Each row is a point on a landscape with many peaks, with its height.
A climber steps from a point to whichever of its 3 nearest points has the largest rise for the distance, and stops where none of them is higher. Distance is the straight distance between rows; heights are no part of it.
Z_52: [  8  -1 -10  -3   8 -17  -1 -24  -6 -16  -2  -4  -3   9 -10  11 -12   3
  -3   0 -17  -8]  h=55.5
Z_372: [ -6 -17   3  11 -17   1   6  18   1   9  10  -8   3  -5  -3 -26  34   8
  19  19 -13  25]  h=44.5
Z_194: [ 11   6 -13  -4  12  -2 -10 -12  -6 -16  -8  -3  -2   8  -4  10 -12  -6
  -7 -12  10 -12]  h=47.7
Z_303: [ -3   6  -7  -2   8  -3  -9  -8   0 -14  -2   5  -2   8  -3   2 -14 -13
  -7 -12  16  -9]  h=46.4
Z_156: [  4  15  -6 -14  26  10   7   2  27   4  -3   2  -7   4   7  21 -18 -21
 -17 -19  44 -20]  h=7.7
Z_853: [ -6 -14   1  -3 -13  -6  -6   7   1  -1 -11   2   1  -8  -3  -7  17  12
   5  10 -18   8]  h=33.2
Z_335: [-4 10 13 -2  6 17 11 17 16 10 14 -2  4  2 14 -4 -6  4  2  0 18  4]  h=42.7
Z_71: [ -7 -11   8  -1  -1   5   8  16  -3  20   7   6   4 -16  13 -26   3   6
   9   6   2  11]  h=39.5
Z_713: [ -3 -16  -2  12 -20 -21 -12  -4 -16  -8 -14   2  -2  -4 -10  -1  17   9
  -8  11 -25   3]  h=34.2
Z_246: [  9  12  -9  -1  18   6  -6 -18   5 -15 -16   5  -4  10  -5  23 -22 -13
 -15 -15  20 -16]  h=38.3
Z_92: [ -3 -19  -3  10 -17 -15  -6 -18 -23  -3 -12  -1   2   1 -15  13  12   9
  -9   3 -32   2]  h=38.6
Z_165: [ -1   7   9  -6   5  15   6  18   8  18   7   6   0  -5  17 -16  -2   7
   9   7  13  14]  h=52.2
Z_375: [ -9  20  11 -13  14  15  -8  13  21   2   4  -1  -5   2  -4   8  -8 -14
  -1 -10  34  -6]  h=17.6
Z_73: [ -6 -18  -1  13 -19 -14  -3   8  -7  -8  -6   1   9  -4  -4 -12  22  10
   4  13 -23   4]  h=36.3
Z_673: [  6  13  15   5   4  26  11  26  15  28  11  -9  -2  -6  20 -13  -5 -12
  11  -4  30   5]  h=59.9
Z_840: [  8  11   8   6  -5  19   6  30   9  46  17  -6   2   0  30 -33  -6 -14
  16  -8  24  12]  h=46.0
Z_329: [ 15 -13  -7   5   7 -20   3 -30 -27 -21  -4  -5   5  -3 -21  24   2   1
  -8   2 -27 -14]  h=40.6
Z_709: [ 19   4   0  -4  13  -9  -6 -32 -16 -29 -15  10  -7   8 -11  23 -17   1
 -13  -6 -18 -17]  h=48.9
Z_201: [  1  13  -3 -11  18   4  -7  -1  25  -8  -6  10  -6   6 -10   8 -20 -10
 -10  -9  27 -12]  h=6.7
Z_14: [-11   4   8  -2  -3  11   7  14   7  12  11   7   1   2  16  -6  -7   6
   1   3  12   9]  h=41.0
Z_360: [ -2  18   3 -15  21  15  -8  12  26   7   4   0  -7   5  -4   4  -9 -15
  -8 -10  33  -9]  h=12.0
Z_642: [  2   3   4  -1  -2  13   6  26  10  24  11   5   1 -11  15 -20   0   5
  15   7   4  12]  h=59.7
Z_163: [  6  10  15   2  -8  21   3  27   2  50  16  -7   3 -10  26 -38  -4  -7
  16  -3  18  14]  h=46.5
Z_336: [ -7  -7  16   1  -6   4   3  20   5  26  12  -3   5 -14   7 -41   9   5
  24   8   8  15]  h=51.9
Z_142: [ -9  -4 -11  -4 -10  -2   1   5   2   8  -2  -4   2   1   1   4   6   8
  -4   6  -9   7]  h=34.6
Z_173: [ -1  -4  11  -4  -3  12  -2  25   5  28  12   2   2 -14   7 -30   2   0
  23   8  11  18]  h=52.0
Z_13: [ 22  11  -3  -6  11  -1  -4 -29 -12 -19 -22   7  -6  10 -17  23 -18   1
 -16  -6 -11 -12]  h=43.3
Z_948: [ -8   0 -12  -1 -11  -8   2  -9  -1  -3   3  -4  -1   2  -3  14   4   6
  -2   1 -12   6]  h=45.4
Z_759: [ -1  17  -6 -17  19   9  -2   5  26   3  -1   4 -10   2  -5  13 -14 -14
 -13 -15  37 -15]  h=8.7
Z_218: [ -3 -13  -4   9 -12 -17   2 -29 -17  -7   2  -2  -3  -1 -12  13   1   5
 -10   5 -27   0]  h=43.4
Z_769: [-9 16 11 -4  7 15  2 16 20  5  7 -3  1  4 11  0 -6  0  8  0 17  3]  h=40.1
Z_343: [-14  12   3   1   3   3  -4  -1   6  -9   5  -1  -2  10   7  -2 -11  -1
   3 -13  16  -3]  h=4.1
Z_973: [ -5  20  15  -5  15  17  -5  18  14  11   6  -7  -9  -3   9   1  -5 -13
   7 -14  39  -5]  h=22.6
Z_184: [  2   5 -16  -5   8  -3  -3 -11  -2 -13   0  -5  -1  13  -1   7 -10  -5
  -3  -3   3 -14]  h=50.9
Z_479: [ -3 -13   2  21 -28 -13  -9  -5 -25  -8 -13   2   4   0 -12   4  19   6
  -5   8 -31  -1]  h=36.1
Z_288: [ -6  20   2 -12  18  16  -6  11  18  10   3  -4  -7   0  -3   3 -10 -15
  -3 -13  37 -11]  h=15.6
Z_586: [-11  -6   4   2  -3   7   2   6   5   4   8   5   0  -4  19   3  -3   2
  -2  -3   9  10]  h=35.7
Z_8: [-8 18 15 -8 13 19 -6 14 18 10  8 -4 -3 -2  9  5 -2 -8 11 -9 30 -2]  h=28.2
Z_824: [ -8  -8  -4   5 -16 -15  -4 -12  -3  -4  -5  -1   1   1 -12   6   2   7
  -9   7 -24   5]  h=39.6
Z_593: [ 11   9   7  -2  -1  20   9  28   9  35  17   0   1  -4  17 -25   0   2
  15   6  11  12]  h=52.8
Z_462: [  7   8 -11  -1  14   3  -7 -18  -5 -15 -16   6  -4   7  -5  17 -18  -9
 -14 -14  15 -14]  h=42.6
Z_542: [  1 -12  -8  10  -5 -20   1 -32 -24 -12  -1  -2   0  -1 -18  16   2   4
  -8  -3 -24  -5]  h=49.7
Z_130: [ -2  -8   4   0  -5   7   4  18  -5  15   4   6  -1 -15  14 -23   6   8
   9   6   6   6]  h=42.2
Z_229: [  4  12   1  -9  16   4   1 -12  21 -11 -14  10  -3   6  -5  22 -30 -11
 -14 -16  32 -15]  h=6.4
Z_498: [ -3 -11  -6   1  -5   8   2  12  -9   7  -2   3   1  -9  13  -4  10   4
  -3   2  -2   4]  h=60.7
Z_770: [ 13  -1  -4   0  10 -18  -2 -25 -13 -22  -5   7  -2   8  -8  15 -13   3
  -6  -6 -23 -15]  h=53.7
Z_178: [  9  12   9   4   2  26  12  27  11  32  13  -2   2   3  24 -18  -7  -9
   9  -1  25  12]  h=56.1
Z_912: [ 12  10  -5 -11   9  -1  -5 -26  -6 -17 -23   5 -11  13 -12  26 -14  -1
 -15  -7   3 -17]  h=35.1
Z_688: [ -7 -23   0  19 -21 -13   4  12  -6  -8   5   5  12  -3  -4 -22  29  11
  12  22 -28  14]  h=40.8
Z_399: [  7  12   8  -2  -6  16   6  31   4  49  19 -12   5  -6  15 -39   3  -7
  20  -1  17  16]  h=65.7
Z_902: [ 20  -1   5  -8  18  -6  -3 -32 -32 -39 -16   4  -3   3 -20  36   0   8
 -17  -6 -34 -19]  h=38.0
Z_747: [ -5 -11  -5   5 -19 -10  -3   3  -1  -2  -8   7   4  -4  -6  -3  20  13
  -3  14 -25   8]  h=31.0
Z_851: [  1 -13  -7   9  -5 -16  -3 -24 -27  -8  -3  -3   2  -3 -25  14  15   0
 -11   8 -35   1]  h=41.2
Z_880: [  0 -19  -1  18 -25 -16  -5   3 -27  -9  -9  -4   2  -4  -9  -3  27   8
   1  10 -35  -2]  h=34.8
Z_831: [-10  -1 -11  -1 -10  -1   4   2  -2   2   5 -10   0   1   8   6   4   8
  -7   4  -4   6]  h=39.8
Z_733: [ -6  -2   2  -1  -1   7   7  15   7  13   7  10   2  -6  16 -13   0   7
   4   1   3  10]  h=45.7
Z_208: [ 11  11  -9   0  15   4   0 -27  -1 -16 -21  -1  -8  15 -20  33 -21 -11
 -18  -9  10 -12]  h=29.7
Z_477: [  7  15   2 -23  21   8   4  -2  31  -7  -7  -3  -5   5   1  31 -24 -18
 -15 -22  42 -24]  h=7.4
Z_265: [  2   7 -17 -12   3 -12  -3 -17  -3 -15   3 -10   2   9 -13  10  -5   1
   0  -4  -5  -6]  h=53.4
Z_966: [ -5 -26  -4  25 -28 -10   0   6 -12  -3  13   2  13  -4  -1 -17  35   3
   7  21 -40  17]  h=34.7
Z_704: [  6 -26  -5  22 -28 -18  -4   4 -15 -11  -3   2  14  -3   1 -14  34   4
   6  17 -35   7]  h=34.4
Z_921: [  2   9   6  -3   0  18   6  30   6  38  18  -3   1  -7  15 -28   0  -3
  19   1  12  15]  h=51.6
Z_237: [ 18   8  -7  -9   7 -12  -7 -27  -2 -24 -16   6  -2  15  -8  13 -18   2
  -7  -1 -12 -18]  h=53.3
Z_896: [  5  -4  -8   4  -2 -23   4 -29 -13 -16  -2   1  -3  -3  -7   9  -5   3
  -8   2 -19  -3]  h=58.3
Z_128: [ -5  -4  -5  -1  -7 -17   1 -24  -2  -4   1  -5   2   6 -10  13  -2   6
  -6   1 -16   1]  h=46.6
Z_51: [ 22  -4  -4  -9  15 -17   1 -38 -30 -36 -15   2   0   1 -17  29   0   2
 -11  -4 -31 -25]  h=36.4
Z_779: [ -9 -18   2  25 -26 -14   3   5  -9  -2  14  -1   8  -1   4 -23  34   7
  16  24 -34  19]  h=36.2
Z_104: [ -6 -16  -3   4  -9  -4   1  19  -3   5  -9  -4   6 -10  -3 -15  26  10
  10  11 -12   9]  h=41.1
Z_440: [ -9  20   7  -4  13  12 -10  13  15  -2   7  -6  -6   8   0   3 -10  -3
   2  -5  24  -7]  h=10.7
Z_158: [  1  13  -1 -14  21   6   8 -19  29 -13  -9   1  -2   7  -4  31 -29 -16
 -18 -24  37 -26]  h=7.1
Z_792: [ -6  14   3  -9  13   8  -8   4  15  -8   6   6  -6   8  -3   0 -15 -12
   2  -9  26  -5]  h=6.5
Z_816: [  1  12  -1  -5  16   1  -3 -14  20 -10  -8  14  -5  12 -10  15 -22 -11
 -14 -14  30 -11]  h=5.9
Z_719: [-4 13 10 -4  5 20  8 23 19 13  9 -8  1  0 17 -4 -6 -4 12 -2 26  3]  h=50.5
Z_956: [ -5   3  -9  -7   2 -10   4 -14  -3  -7   5  -9   1   5  -6   6  -4   7
  -1   1  -7  -2]  h=51.0
Z_631: [ -6  -9  -3  -2 -18 -14   2  -3  -3   0 -14   3   1  -1  -5   0  13  13
  -7   8 -23   9]  h=30.9
Z_935: [ -5 -23   0  18 -22 -15  -2   9  -6  -7  -1   2   9  -4  -1 -18  24   9
  13  15 -25   9]  h=38.7
Z_977: [ -4 -14   5   7  -9   0   2  20  -6  15  13  -4   5 -18  11 -33  15   5
  19  11  -5  19]  h=47.5
Z_539: [ -4 -18  -2   5 -11   6  -1  19  -7   8   8 -11   6  -9   2 -24  26   5
  20  10  -7  18]  h=45.5
Z_241: [-10  -9  -5  -1  -7   6   4  14  -7  12  -3   1   3  -8   9  -8   9   6
   1   5  -2  12]  h=52.4
Z_46: [-12   0   4  -4   1   9   2   5   9   4   5   3  -4   2  13  -3  -8   6
   2   1   9   3]  h=37.9
Z_722: [  9  -8   1   3   8 -24   1 -31 -23 -19  -2   0   1  -2 -12  13  -4  -3
  -7  -2 -27  -9]  h=53.1
Z_970: [ -3 -15   0   9 -14  -7   2  19   1  -4  11  -4   6  -7  -3 -27  31  11
  17  19 -24  21]  h=43.6
Z_17: [-12  -2  -3   2  -3   4   3   1   0  -3   5  -5   1   1   9   5  -3   1
   1  -6   4   4]  h=36.7
Z_348: [ 15   2   4  -3  14  -6  -4 -38 -23 -34 -16   7  -8  -2 -11  34 -13   3
 -18  -7 -19 -20]  h=43.1

Where does a climber stop that starts at each point below?
Z_631 => Z_896
Z_586 => Z_642
Z_104 => Z_642
Z_246 => Z_896
Z_970 => Z_642
Z_17 => Z_896
Z_46 => Z_642
Z_229 => Z_375
